A landscape with many valleys, sampled at points; each row gives a point and its height.
From any point a ball rolls to the lowest of the 2 points nearest to it. It stops when none of these is lower. Distance is the straight distance between rows; heights are no part of it.
Fos height 26.5: [ 10   8  -3   2   0 -15  -1   5   3 -10  23  -6   3  12  16  11   4 -12
 -22 -12   6  12  -6  -7 -15   2 -23  17   8 -13  18   0]
Lud height 47.2: [ 34  -2   0   7   2 -25  21  -2  -7   0   4  -8  11 -19 -10   9  -2 -10
  17   8 -10   9  -6  10 -20  -1 -22   0 -21  -7  -2  15]
Dos height 38.8: [ -8   7  14  -5 -20  15   2  18  17   6   7  -7  11  13  16  11   1 -23
 -15   4   5  -9  -5   6 -15  -8 -21 -12  18 -18   1  -1]
rok height 61.0: [  4  -3  -3  -5  -3 -10  -4 -12  14 -15  25 -25  -7 -20   8 -16 -16   3
   8  -5   0  13   1   1   8  19 -12  -9   6  21  22  37]
Duf height 61.6: [-19  -7   4   9  14   4   2  -4  23  11  12   8   0  -4   0 -15  17   8
   4   0 -16  13   1  -4   7  29 -10 -21  22   3  16  13]
paga height 71.1: [ 10  13  -1  -7  -6   5  -5   9  -1  11  21  23  -1 -12   1   0   7   0
  -1  10   0  11   1  -2  -5   6   4  -2   4   0  -1  -5]
sezi height 28.8: [ 15  12  11  26   0  -4   5   2  14  13  15 -10  19   1  -4 -11  16   4
   3  -9 -12  10 -22   7  -1  -3 -25   5  -6  -9   7  27]
fuvu height 57.6: [-18 -10 -13   6  11 -17   1  -4 -13  10   3 -11  -6 -12  -3  -2 -16  -5
  -8  15 -10  -3   5  -7   5  30  -9 -10  -2 -26   0   1]
fenov height 50.9: [ 18  -8   2  23   5  -8  15   7  -1  -1 -17 -20   3  -5   0   8   3 -13
  13  15 -15   5 -14   4 -15  -4 -14  -8   0  -9  -7  13]
fil height 69.4: [ -5   9  -2  24   4  -5   8   5   8   1 -14   6   4   7 -14   5   8   5
  11 -10 -14 -10  -2  -2   4 -24 -11  24   4  27  -5  -3]
Fov height 57.5: [  1  14  13  -8  -2  25  -2  14  -9  15 -18   7  -1 -15   4   1   2  -6
  -4  11  10 -35  -9   4   7 -26  23  -5 -19   4 -15 -13]
Zegog height 29.4: [ 10 -15 -14   4  -8   0  -1  -5  10  -7   3   2  10  26  13   4  25  -8
  10  -3   1   9  14   9  -5  -7 -11  11   0  -8  -4  -9]
zerip height 60.9: [  9  19  -4  -2   1  11  -9  22  -3  -1 -29   7   5   5  13 -17   4 -16
   8  -5   6   2 -11 -11   2  -6  -5 -11  16  35  -4 -22]
Repun height 69.8: [ -6  19  -4   3  -2  -3 -18  16  -4  24  15  17  14   0   0 -10 -16  -9
 -15  14   9  13   5  -6   5   3   0  -8 -11   0   4   1]
sato height 44.0: [ -4 -10 -15   7   5   2  -2  -9 -15   5   2   8 -11 -19 -10   6  19   9
   8   8 -11  -4   3  20  10 -13  10  19   2  -3 -18  -6]
Zar height 20.9: [ -3   9   5  11   9 -16   8 -14  -4  23   9  21   4  -5 -31  11  -1  13
 -14   5 -16  -3  -2  -2  15  30  -7   4 -12 -22   8   8]
foloz height 63.5: [ 11  -8   2  -9  -4 -15   5 -16  -3  -3  12 -22   1 -35   9 -24  17  12
 -11 -20  -4   8   1  -3 -14  16   3 -10   5 -22   5   6]
nemap height 59.7: [ 22   6 -16  -9   6   4  -4 -17  -1 -12   5   1   1  20  10 -10  15  12
  15 -16  22  25  22  -8 -12  -2   0  -5  12 -15  -8   6]
Nirer height 35.4: [ -9  -2 -10 -20  18  12  -1   8  -7  -8  -8  16 -12 -17   9   8  18   3
   6   0  -5 -12  -3  15  -5   3  17 -11   5  13 -16 -14]
Tun height 60.6: [  8  13   8   0  -2  12  -2  15 -11   7 -14  -5  11   2   8   1  -7  -7
   7  13   7 -18   4   1  -2 -36   0   6 -18  27 -15  -3]
Sizim height 59.9: [ -8  12   4  -3  16   6   3   4 -34  -7 -31   9  -9 -14  -3   4 -12   1
 -10  17  -7 -15  -5  -1  -9 -12   6  -3  -2  12  -8 -25]
neku height 48.4: [ -2 -24 -25  -2   3  -5  -4 -13  -9   8  11   8 -14 -28  -7   0  12   8
  13  18 -12   2   6   2  21  10  18   5 -15   7 -15   2]
pab height 40.4: [ 15  24   9  -6 -15   3 -16   2  -9  -6 -13  -9   8   9  14 -11   7   4
 -29 -26  10   0 -18  -4  -9 -14  -3   1  14 -13  -5  -6]
Gepub height 65.9: [  0  16  -4  -7 -11  -5  -9 -21 -16  -1  10  -2 -19   5  -9   5  -8  25
  -9  -7  14   9   2 -10  18 -13  21  22  14  13  -2  11]
Lusup height 58.7: [-14 -14   9  -3  -4 -15   4   5  11  16   1  -3  -2  -7  -7   6  -4 -12
 -15  11  -7  -3  -5  -8   4  29  10 -24 -12 -24  -1  -3]
boze height 38.9: [  1 -17   0 -11   5  27   0  -6  11  -5   4  11 -12 -18  -3  -6  22  11
  13  -3   7   2  -7  14   7  -7  21  -1   9  21 -17  -8]
nasud height 32.2: [ 13 -33   6   3  -7  -8  15   2  -7 -10  -1 -21  -6 -35   9  -6   7  -4
  -3   8   4   4   0   0 -12  -1  -2  17 -21   6  14  16]
Lafuz height 24.8: [ 13  -4   8  -1  -6   7  -3   9   5 -10   6   4  17  16   8   0   4  -9
 -22 -11  24  12   2  -3 -15  -3 -15  26  -4  -9  12  -9]
kozib height 60.7: [-29   0  17   3   9  11   0   7  24   5   4  -5  -2 -17   3  -6  -1  -4
   2  13 -24   7   4  -1  -3  27   4 -16   8  16  12   3]
Kodul height 21.8: [  3 -23   2  -6 -15  12   5  -1  -7  -1 -30  -7  -9   7  12  -2  -1  -4
   1   7  20   1 -10   3 -22 -16  10 -13  23 -28  -2 -10]
zub height 67.8: [ 13 -20  13 -15  -9  -3  21   3   5 -11   2  -4 -10 -22  17  12  26  -2
 -19 -11  -9 -12 -10   6  -6  13  17 -11 -14  -9  -1 -13]
lonen height 53.9: [  8   5 -14   3  -2 -17  -9  -1   0  12  15  -1  -1 -12 -17  -5 -14   8
   5   7   2  24   6   4   4   6  -2 -17 -11 -27  -7  10]
fuvet height 52.1: [-11  13  11 -13  -4  17   3   3  14   4 -14  17  -7  11 -12  18 -15  -4
  12  -6   9 -13 -11   3  -4 -23   7  17  20  -7   7 -17]
Pozet height 22.6: [ 11 -31   6  -8   1  22   5  -1  -3  -3  -8  -9  15   5   2  -5  11 -14
 -17 -15  25   3  -5  11  -8   2 -12  18 -15  -5   4   1]
pid height 25.5: [-12  -4  10 -11 -12  13   4 -10   9   3   9   2  -7   0   7  23   5   0
  -5   2  -2 -23  -9   7   4  -1   2   4   9 -24   6  14]
runiz height 65.7: [  5  -9  -6   8  12  11  -7 -15 -15  13  -1   0  12  15   0  -5   5   2
   4   6   3  -3   2  -6  20   2  -8   2  -2  13 -15  15]
Topez height 63.6: [  6  -3  14 -13  -7   6   3  12 -14  -4 -28  -9   3   2  13   6   7   3
  -3   1   4 -27   6   0 -15 -40   6  16 -16  21  -2 -11]
zavi height 38.0: [  5  23  13   0 -10  -2   1   8 -15  -1  -5  -9   3  12   8   7  -8   2
 -22 -13  13 -14  -3  -7 -11 -29   2   8   5 -10  -2  -2]
Ribot height 14.3: [ -7   9  -5  12   3 -15  -3   9  11  -7 -15 -14 -14  -9   0  -3   9   3
   9   0 -13  -1 -20 -10  18   2   2 -17  22  20   7  -6]
bereg height 25.1: [  2 -16  -3 -20   8  -4   2   2  27 -25   9  -5   7  -1   5  18   1  10
  10 -22 -14  -3  18  18 -17   9  16  -3  -4   1  -3  -5]
nid height 68.0: [ -3  12 -11   3   7  -7 -11 -16   3   3   3  10 -16   7 -29  -2 -13  18
  14  -5   9  20   8   2  16 -17  18  13  14   0 -11   9]
lar height 73.5: [ 23  15   8  -6   9  13   4  19   0  -9   5  23  18   3   3   0   2 -17
   6   1   8  12  -3   9 -16 -10  -5  19  -4  13 -13 -11]
dalem height 25.9: [ 11 -18  11   7   3  -4   9   5  14  11   2 -20  12  -8   1  -6  18  -7
  -9  -8  -4  -6  -6   0  -4   2 -20  13 -11 -18   7  18]
Masuk height 44.2: [ -1  -1   9  -5   0  -2  -2   5   6 -14   7  12 -10   5  -7   4 -15   9
 -15 -22  14   5  13  -3  -4  -4  26  35   2   9  12 -13]
Ter height 54.6: [  9   8  17  -8  -8  16  -2   2  -3  -5 -12  13   9  24  13   7 -23   2
   5  14  11  -7   0 -13  17  10   8 -11  -6  33  -1 -10]
sigef height 72.5: [ 14   7  -1 -10  12  -9   5   8  -6  -7  15  13  10 -15  -9   1  -4   0
   4  -4  -5  21   8  12 -25   3  -5   5  -6   3 -10  -5]
luta height 45.9: [ 11   2  -1   7  11 -14  10   2   0 -10   6   0  22  21  -6  18  -5  -1
  14   1  -9 -11  25   1 -10 -12 -17  23 -14  -1  -2   1]
Beges height 41.6: [-21  -5 -10  10   6  -1 -24  13   7   9   4   0  16   9  -5  -2   4  -9
 -13   4  -7 -13  13  15   2  14  -3 -21  -6 -27 -14  -5]
Nep height 65.6: [ 19  -6   4  -4 -13 -16  16   3  -7   1  -2 -14  -6 -22  19  -3  35   6
  -6 -12 -16 -11  -3   6 -15   1  10 -11   2 -13   5   3]
dede height 21.0: [ -8   0  -2  -3  -7  20  -1 -20  -2   2   6   3  -6  20   7   1  18   1
  -4 -16  11  -8  -5   9   5  -4   6  -6  20 -20  -2   2]
Sapu height 70.8: [ -3  13   1  21  11  -7   4  -4  -8  -5 -10   6   7  15 -20   0   2   5
  -8  -7  -4   3 -11 -11  19  -3  -5  15  -5  29  -1  -4]
Famol height 15.5: [  5  -6  11 -11 -10  17  12 -19  -6  -8 -10  -4  -9  16  20  -4  20  10
  11  -6  15  -5   3  -3 -14  -8   1 -19  19 -30   2  -1]
numol height 54.7: [-13 -12  -8   4  10  -2  -8   7  14   1  -7   0  12  -6 -16  -9   3   7
  -2 -15 -17   0  11  15   0  -4  14   3 -18   9 -17 -11]
Bazon height 50.0: [ -8  14   4   9  -9   6   6   0  12  -5  -6  11   0  33 -14  26 -13  13
   7  -6  13  -8   4   5   7 -24   2  26   7   1   2  -2]
fuvi height 37.3: [  2   6 -21  -2  21 -15   6  -9  -7  -3  22   9   4  12 -11  14   1   2
  10   7 -11   1  -1   2   7   7 -28  11   8  -4  -1  14]
bude height 36.7: [ -8  -8  11  10 -15  16   8  11   3  11   8  -9  -2  10  24  -2  12 -19
  -1  11  14  -4  -1   1  -9 -21 -15   9  10 -16   2   3]
Dok height 33.0: [  5 -15  -4  15  -9  -2   9  -2  -2   9  11  -8   4  22  21  14  17 -24
  18  16  -2  -3   7   7 -13  -4 -22   5  -3 -27  -1   5]
Tigo height 34.9: [ -4  13  15   1 -14  -3  -5   2  -9   3  -1   4   3  13   3  -3 -14   6
 -31 -11  20  -9  -9 -24  12  -2  -2  11   5   3   9   1]
rabi height 27.6: [ -4  10 -19   2  -3 -23   4  -9  -3  -2  18  -7 -26  -3  15  13  18   4
   2   9 -16   0  -2   1  -2   0   1 -11  20 -19   1  -1]
buna height 48.6: [ -6  -4   4  -8   7  14  -4   7 -11  -3 -14  15  -2   7   2 -11 -23  -3
  10  16  20   8  12 -20 -15  -3   9  -3  -1   9  -5 -17]
Danem height 53.6: [  6 -19 -23   9   4 -16  -7   6   1  -9 -20  -8  -7  -5 -20 -12  20   3
  -1 -14  -5  17   7   8   6  -7  10   5 -11  -2 -11  -8]
tas height 30.7: [ 10   4  -7  -4  -5 -21  13 -11 -12  -4  16  -5 -11   8  27  20  15  -4
  -2 -10  -8  -7   9  -1 -10   5 -12   9   2 -14   4   3]
pozot height 32.7: [  5  16  -7  16  13 -11   1  -2   4   4  11   1  11 -15 -11   7  -4  -3
   1   7  -6   4 -15   5   5   2 -24   6   4   8   1  23]
viz height 23.9: [-11  -3 -31   5   9 -21  -4   0   7  -4  13 -16 -18   1   6  12   8  -6
  -4  -6  -4   6  -7   7  10  14  -9  -6  12 -18  10   8]
seg height 32.3: [ -1  13   4 -21   4  15  -6  -4 -16  -6  13  15  -7  -7  16  19  -1  11
  -5   9 -10 -27 -11   7   4   7  14 -23   9  -2 -19 -11]
Nane height 74.0: [  5  -1   3  -4   8  18   5   2  -3 -13 -13  22   9   2  -7  -3  12 -17
  -2  -2  -2   4  -8  13 -19   2 -13   6   4  11 -11 -31]
movu height 67.5: [ -1  -6  -1  10   1  15 -12   1 -30  16 -21  -2   7  13  -2 -18  -5  -9
  -4  13  19   4  -8  -9  19 -17   5   2   1  19 -13  -2]
mig height 63.3: [ 12  21 -14  -6  -9 -11  -4 -18 -19  -4  18  -3 -19  21   3   2   4  10
   1   2  14  15   7  -9   8  -1   1   7  21   1  10  10]
Gup height 49.3: [  6  -8 -16  10 -10 -16   1   1 -11   7  -4  -2 -22  12  -4 -10   1  -6
  14  19  19  21   2 -10  16   4   5 -11   4  -5  -1  -1]
Firur height 52.2: [ 13 -11 -16   5 -12  -3  -3  -3  -6  -6 -12   1 -14  -2  -9 -14  13   5
   7  -2  14  27  10  -1  11  -6  24  -3  -2   2 -20  -3]
feli height 63.2: [ -4  29  -6   0  -8  -8  -7  21  18   3  -8  10 -10  19   0 -18  -3  -8
  17  -9  16  16  13 -18   6 -19  -4  21  18  21   3 -11]
tulu height 58.0: [ 25   0   4 -16 -12   7  10   0   0  -9   2  10   3  27   3  -3  13  13
  10 -18  16  19  27  -9 -15  -1   7 -10  -1 -13   4 -17]
kudi height 62.4: [  8  -3   9 -12  -4 -12  -3 -11   4 -11  23 -30   0 -26   8 -14 -15   4
 -10 -18   1   9   0  -9  -7  17  -5 -10  -7  -6  24  23]
Kek height 68.7: [ -2  14   2  13  -5   3 -18  10 -24  19 -11   4  13  15   2 -29 -15  -6
  -7  16  13  13   1 -15  -2  -6 -13  -4  -4   0  -8  -1]
favi height 41.9: [ 20   7   2  -4   8   7 -15 -12  -7  -4  -3  -5  11  -1   4  -7   2   2
 -23 -18   6   0 -24   0   3  10  -4  -5   7  -8  -5   6]
runo height 26.4: [  7  -5  -6 -11  -1  -1  -8  -1  38 -22   9   0  10  15  -4  16   4  -5
   4 -29  -5   6   0  13  -9  13  -2  -8   3 -19   8   1]
feg height 47.0: [-11   4 -15  -6  -4  21 -17   4  -7  11  -7   0  -4   2  10 -16   9   2
  22  12   8  12  -1   3  -1 -31   0   1  16   9  -9  -5]
genok height 9.9: [ -1  18  -1   1  -5  -7 -11  22  20  -3   1 -13  17 -13  -2  -9 -18  -8
  14  13  -2   9   7   1   5  -5   2 -15  -6  25   1  11]
digu height 52.4: [ -9   2  10   7  -6  13  -5  19  -9  12 -25 -12   1 -11  13 -28   8  -2
  12  -4   0 -11   1  -7   2 -15  17 -15  -7   4 -13 -13]
bukev height 44.1: [ 27  -3  -7 -13   7  -5  -3  -6 -18  -9 -12 -10  -9  -3   1  -6  -8   3
  -9  -6   8  23 -12  -8  -1   9   5  -7   7   5   1   3]
koga height 63.1: [  1   0  -3   3   6   3  -2 -12  18   6   9   5  12   9 -11   5   1  12
  10 -24 -10   5  -7   9  20  11   1 -18  -7 -20  -4  26]
fabo height 41.8: [-18   5  15   1   7  30   3 -16   6  19   2  15  10  12 -10  -6  14  -5
  -2  -1 -16   2   5   6 -12  11 -11  -1  15 -28  -5  -3]
mur height 17.6: [-10  -2   9   2  -6 -16  11 -10  -4  -4  15 -12 -12 -13   0   5 -30  -3
 -11  12  -9 -16  -4 -14   9  27  -6   4   0  11  29  16]
sor height 20.6: [ -4  -7  13 -10   4  10   5  18  15  -5  11  -1  16 -15  -5  17 -19  -2
  -2  11 -13 -17   7  19  -4  -3  17   4 -19   3 -10  -4]
Rasaf height 73.2: [  2  -2   5  11   6   7  15  -3  -6  -5 -34  19   2  25  -2   2  12 -15
   4  -6  -7  -1  -9  -7 -20   5 -15  -1  15   0  -3 -22]
lim height 34.5: [-11 -22   8 -12  14  13  -1 -10 -16  -2   0  -3  -7  -5  -9   6 -10  10
 -14   4   3 -17  10  12  -8 -19   6  21 -15 -22  -6  -3]
tavir height 51.6: [ -7  13   9  -5  -4   0  -2   2 -18  -6   0   9   2  22   7   2 -28  -1
   5  19   9  -1  14 -20  -1  -4  -2   2  -2  34   0  -5]
gani height 64.6: [ -3  31  -5  10  -4 -15 -13   8  10   1 -17   7  -1  18 -18 -12 -13   6
  22  -1   4  13  19 -19  21  -7   0   1   1  22   0  -7]
logeg height 40.5: [-13   1   4   3   6   7  -1   1   2   9  -2  -1  17   8   5   6   1 -11
 -11  -1  -8  -8   0  18  -6  10 -26  -7   8 -26  -5   4]
rivep height 58.8: [ 14   8   1  12 -11  -1   0  24 -13   0 -30  -7   1   7  24  -5  16 -21
  -1  15  -4  -1 -11 -14  -3  -6  -6 -13   9  34   4 -11]
kuru height 30.5: [ -2  -3   8  -2  12   1  10  -8 -19   7  -5  15  -5  -4 -13   5  -4  22
  -5   5  -9  -5   7   1 -12  -7   9   2  -6 -24 -15 -11]
Sibu height 68.4: [  8  12  -1  -3   0   5  -4  -9 -22   4 -12  18   2   1  -2 -11  11  15
   9   5  -5  -5  -1 -10  14  -6   9  11  -9  25  -7  -4]
Sipab height 42.4: [ 13   1 -15  -2  14 -20  21 -14 -10   0   8   8  11   1  -6  13   0  -3
  28   1 -11  -6  12   5 -13   5 -19  21 -18  -7  -3  10]
fulod height 54.9: [ 12 -10   6   7  -3   0  19  14 -19  -1 -19 -10  -8 -16  17   2  12 -17
   0  20  -9  -1  -9   0 -13   0  -5 -13   3   9   6   3]
fidor height 23.3: [-15 -15  17 -14  16  19   6  -1  18 -17   3  -2   5 -14 -10  13 -11  13
  12  -7 -13 -17  10  17 -10  10  24  -5  -7  -3  -2 -11]
fak height 5.0: [ -7  11  -3   8   3  -3 -18  27  22   0   8   0  15  10  -3   6  -8 -12
   2   0  -3   5  -9   3  14   4  -9 -13   0  20   5   6]
pino height 45.8: [ -7   4   4  -8 -11  -2   0   2  21  -8   5  -6 -11  -2   2   2  -6  10
   7 -10  10  14   6  -8  -5 -11  19  12   8   2  11  -1]
Duza height 29.3: [-13  -9   5 -10   0  13   5  -1  -4  -2   6  -1  -7  -5   8  22   9  -1
  -8   1 -10 -36   4  15   1   7  18  -9   0 -20 -13  -4]
dit height 56.6: [ -3 -10  -1   0 -21   2  -8   2  -9  10  20   1 -15 -25  -4 -10 -14  -9
  -9  19  10   7 -13 -11  20  14   8  -1   3  21  17  15]
Nov height 9.1: [-12  15   5  11  -5 -16  -6  30  21   8  -8   0  -9   1   2   0  -7  -7
  -1   7 -10  -4 -13  -7   4   4 -12 -16  15   9  12  -4]
sumor height 53.8: [ -1 -15  -3  -2   2  10 -15   0   9  18  13  13  -2 -16 -10   9 -10  -4
  -5  17  13  10 -11  10  24   4  16 -10   3   8   6  11]
zupo height 41.5: [ -1  -3  10  -1   1   8  11  -2  -5  -8   0   6  -5 -22 -14  -1  -8  22
  -5 -12   4 -10   6   5  -5 -19  21  29 -10  17   1 -11]
tifov height 61.1: [ 10  12 -18  -6   2  -2  -2  -9   9  -1  20   7 -12  16   3   2  14   0
  15  -6  24  27   2   0  -9  -6  -7   6  20 -18   7   3]
tuva height 62.3: [-20  -2  -8  -5  10   5  -9 -15  26   6   6  -5   2   3  -7 -13  15   9
   3 -14 -12   7   4   1  11  15  -4 -29  13 -25  15  10]
gonot height 37.5: [  1 -11  17   2  -4   4  20  -4  -2  -6  -6 -16  -5 -39  -8  -7  -5   9
  -7  -1 -10  -9  -3   0 -11  -8  11  18 -11  15   9   0]
Mef height 15.9: [ -5   3  14  -3  -9   9  -5  26  29   8  -3  -7   6 -17  -5  14 -14  -3
  12  21 -13  -8 -10  13   9  -3  13 -18  -6   8   4  11]
Sifo height 19.5: [ 12 -34  -5 -18   3   4  -1  -4   1  -7  -2  -6  15  13   7   7  14 -24
  -7 -15   9 -14  -3   8  11  14  -6  -4 -23  -9  -1  -3]
Fes height 46.3: [  6 -10  -3  -2   4   0  -4  -4  -9  -1 -16  -1 -12   5   0 -13 -20  -3
   5   6  14  26  -2 -25   4   6   9 -20   5  13   0   0]
lopam height 39.1: [  4 -18  -8  -6  14  11   7 -13  -6   5  10  -7   5 -16  -5   4   2  10
   6   5   1  -9   5  20  -2 -20   0  23 -11  -3 -16  19]
Kov height 64.1: [-11 -12   2   3  11  10 -14 -12  11  -2  -2   6  21  28  -6   5   4   0
   1 -12  -2  -2   3  -2  17  16  -2  -6   0  -4   1   5]
mizap height 51.3: [ -7 -19 -20   0  15   5 -19  -4  -3  12  21   2  -3 -25  -2  -1  12  -6
  -4   7   1  -1 -10  10  27  14   8  -2 -13  10 -16   7]
labuk height 56.1: [-20  11   6   3  23  -8  -8 -11  -4 -10  -3   4   6  -1  -9  -3 -12  10
 -22  -5 -23 -16   4  -1  -9  19  -7 -13   5   2  -2  -1]
moga height 9.8: [  5 -11   3  -6  10 -16   1  -7  -7 -13  11 -10   4 -14  -1   9 -20 -10
 -15   3  -5  -9 -12  -6   5  33 -11 -14 -10  24  12  12]
peri height 66.4: [-10   2   0  -1  -8  -2  12   7  -4 -16 -16 -10 -13  -2   8  11 -11   8
   7   0  -7 -17   7   7 -19 -32  11  19  10  10  -8 -10]
Dem height 53.7: [  6   7   5 -15 -21  19   9   1   3 -10  -7  20  -4  29   1  20  -6  -7
   2  -8  20 -11  -7  10 -15  -7   1   6  11 -11  -1 -26]
Vurem height 49.8: [  0   6 -17   4   4  10 -11  15  -1  14 -21   8 -11 -12  10 -31   5  -3
  22   8   6   9   7   1  -6 -17   9 -12   8   7 -14 -26]
Kageb height 68.1: [ -6   6  -6  16  -7 -17   1  13   7 -11  -4 -17  -1  12   0   5  12   4
   2  -4 -15  -6   3   1 -10 -31  -9  30   5   5  -6  -6]
kele height 59.1: [  2  -2  -4  -8  -6 -10  -4 -16   6   0  22   0 -13 -20  -3 -14 -24   3
  -3  16   9  22  -2  -8  11  24  -1 -14  10  22  22  22]
bir height 54.8: [-16  14  13   1   0  22 -12  20 -17  20 -21   1  19 -10  10 -17  -4  -8
  -1  10   3 -23   0   0 -10  -9   3 -21 -13   7 -17 -16]
pifol height 72.1: [ -5   6   3  10   9   1   4  -6  -5  -5 -19  26 -11  23 -21   5  -7   3
  -2  -7   2   2  -4  -5   3   3  -7   7  11   7   2 -17]
guze height 25.6: [  8   9   3   1 -25 -15   2 -23  -8   5  20 -12  -6   2   6 -10  -2  12
  -9  -3   1  -3  -5 -22  18   8   0 -10  -8  -2  16  19]
Vokib height 42.8: [-14 -19  -8   2   6  28   5  -6 -10  -2 -10   0 -15  -8  15  -7  25   0
  16  11   3   2 -12   4   5 -15   7   3  11  28  -9 -13]
ril height 48.3: [ -9  -6  -2  -2 -15 -12  -1   7  26   2   4 -15  -6   2 -10   2 -21   4
   7  -2  15  18   5  -6  18  -1  10  -9  -9  -5  15  18]
fol height 48.0: [ -6   8   0  12   7   3   2  -3  17  -5  -3  11  17  24 -18  18 -19   2
  16   7   1  11   8   7  -6 -13  -8  17   1  -6  -2  -1]
Posop height 55.7: [ 24   6   9 -17  -8   1  12   2   1 -13  -4  26   2  14   3   8   2   6
  14  -3  12   5   9   6 -29  -9  11  -2  -4 -15   6 -28]
sov height 28.3: [ -6 -22  13  12   4  -3  13  11   2   1   0 -31   5 -22   8 -15  -6 -13
 -10   5   1  10   1  -7 -21  -4 -24  18 -11  -5  15  14]
Teke height 23.8: [-22   6   1   5  -1 -14  10  -8   3   9  21   5  -7  -6  -6  19 -20   3
   5  19 -20 -17   9   0  15  26  -6  -1  -5   8  18  16]
sedi height 31.3: [-12   6  11  13 -26  -5  -6  -2   1   7  13 -11 -13   9  12   5   4   8
 -18  -6  14 -11 -11 -17  19   0   9   1   2  -8  14  13]
rebik height 51.2: [  1 -10  -8   8 -19  -9   0   2   4   7   7 -20  -5 -19  -7 -10 -18   4
   4  16   6  15   2   1   0  -7   4  -3 -13 -10  10  14]
mamuv height 27.3: [  4  -3 -20  -5  -2   3   6 -11  32 -19  10  -3   3  30   5  16  20  -8
  18 -31   5  10  13  18  -1   6  -3   9  -4 -22   0  -9]
fon height 19.9: [-11   3 -18   7  -2 -19  -5  -1   5 -12   9 -13 -14   0  -6  -6   4   4
   1  12 -13  -1  -2  -3  13  18  -4 -10  12  15  14   8]
Tari height 57.7: [-12  11   4  -2   6  -3  -2   0 -21  -4  -7   1  -4  -4   9  -7  -5   5
 -14   2 -17 -16  11  -5 -16   2   1 -13  -3  19  -2 -20]
Guki height 19.6: [  6  15   6   7  -3 -20  -9 -23  -6   6  11  -5   7  -3 -16  -8 -20  21
 -24 -16 -10   0  -1 -14  16  22   1   3 -22   1  14  14]
Vini height 55.4: [-12   2  -6   5  24  -8 -12 -10  -8 -16 -10  -1  15   4  -8 -13   1  15
 -15 -20 -26  -8  13   1   2   5   7  -8 -14  -1 -18  -4]
tizur height 55.8: [  9   0 -10   0   6 -20   6 -14 -17  17  12   1   4 -24 -16  -8 -13   1
   4  10  -7   4   3  -6  -2  23 -19  -8 -18 -32  -4  13]
Bur height 62.1: [ -4  16   3  -8 -10  14 -19  19  26   3 -23  13  -1  14   4 -16  -3 -24
  20  -5  19   7  -5  -8   7 -10  -7  -1  12  15  -1 -16]
mibe height 59.8: [-18 -20  16   1  -3   9   5  12  15   8  -2   4  -6 -19   4 -11   6 -14
  -4  10  -5   3  -4  -6  -1  18  13 -13 -11   4   6  -7]
Gakap height 26.0: [-13  15   1   7   4  -6   8 -19  -5   8   3  16  -5   9 -14  19 -11  18
  -8  -1 -18 -17   1   4   0   4  -4  10   1 -24   2  -3]
mizu height 14.9: [ -8   3   8  12  -1 -10  -3  -5  -3  14  18   5   2 -15 -21   0 -15   9
 -16   7 -14  -5  -4   0  25  20   7   3 -24   6   9  18]
mesan height 15.6: [ 10 -30  -7  -5  15 -11  11  -4  -3 -10  -4  -7   9   1  10   6  -1 -14
  -8  -7   0 -12  -7   0   9  21 -12   6 -14   9   7  11]

Where does a ball stop that starts at each point below?
foloz | mizu
Nane | Famol
Fov | Famol
fulod | dalem
mibe | dalem
Tari | mizu
Ter | mizu
Dok | fak
tavir | mizu
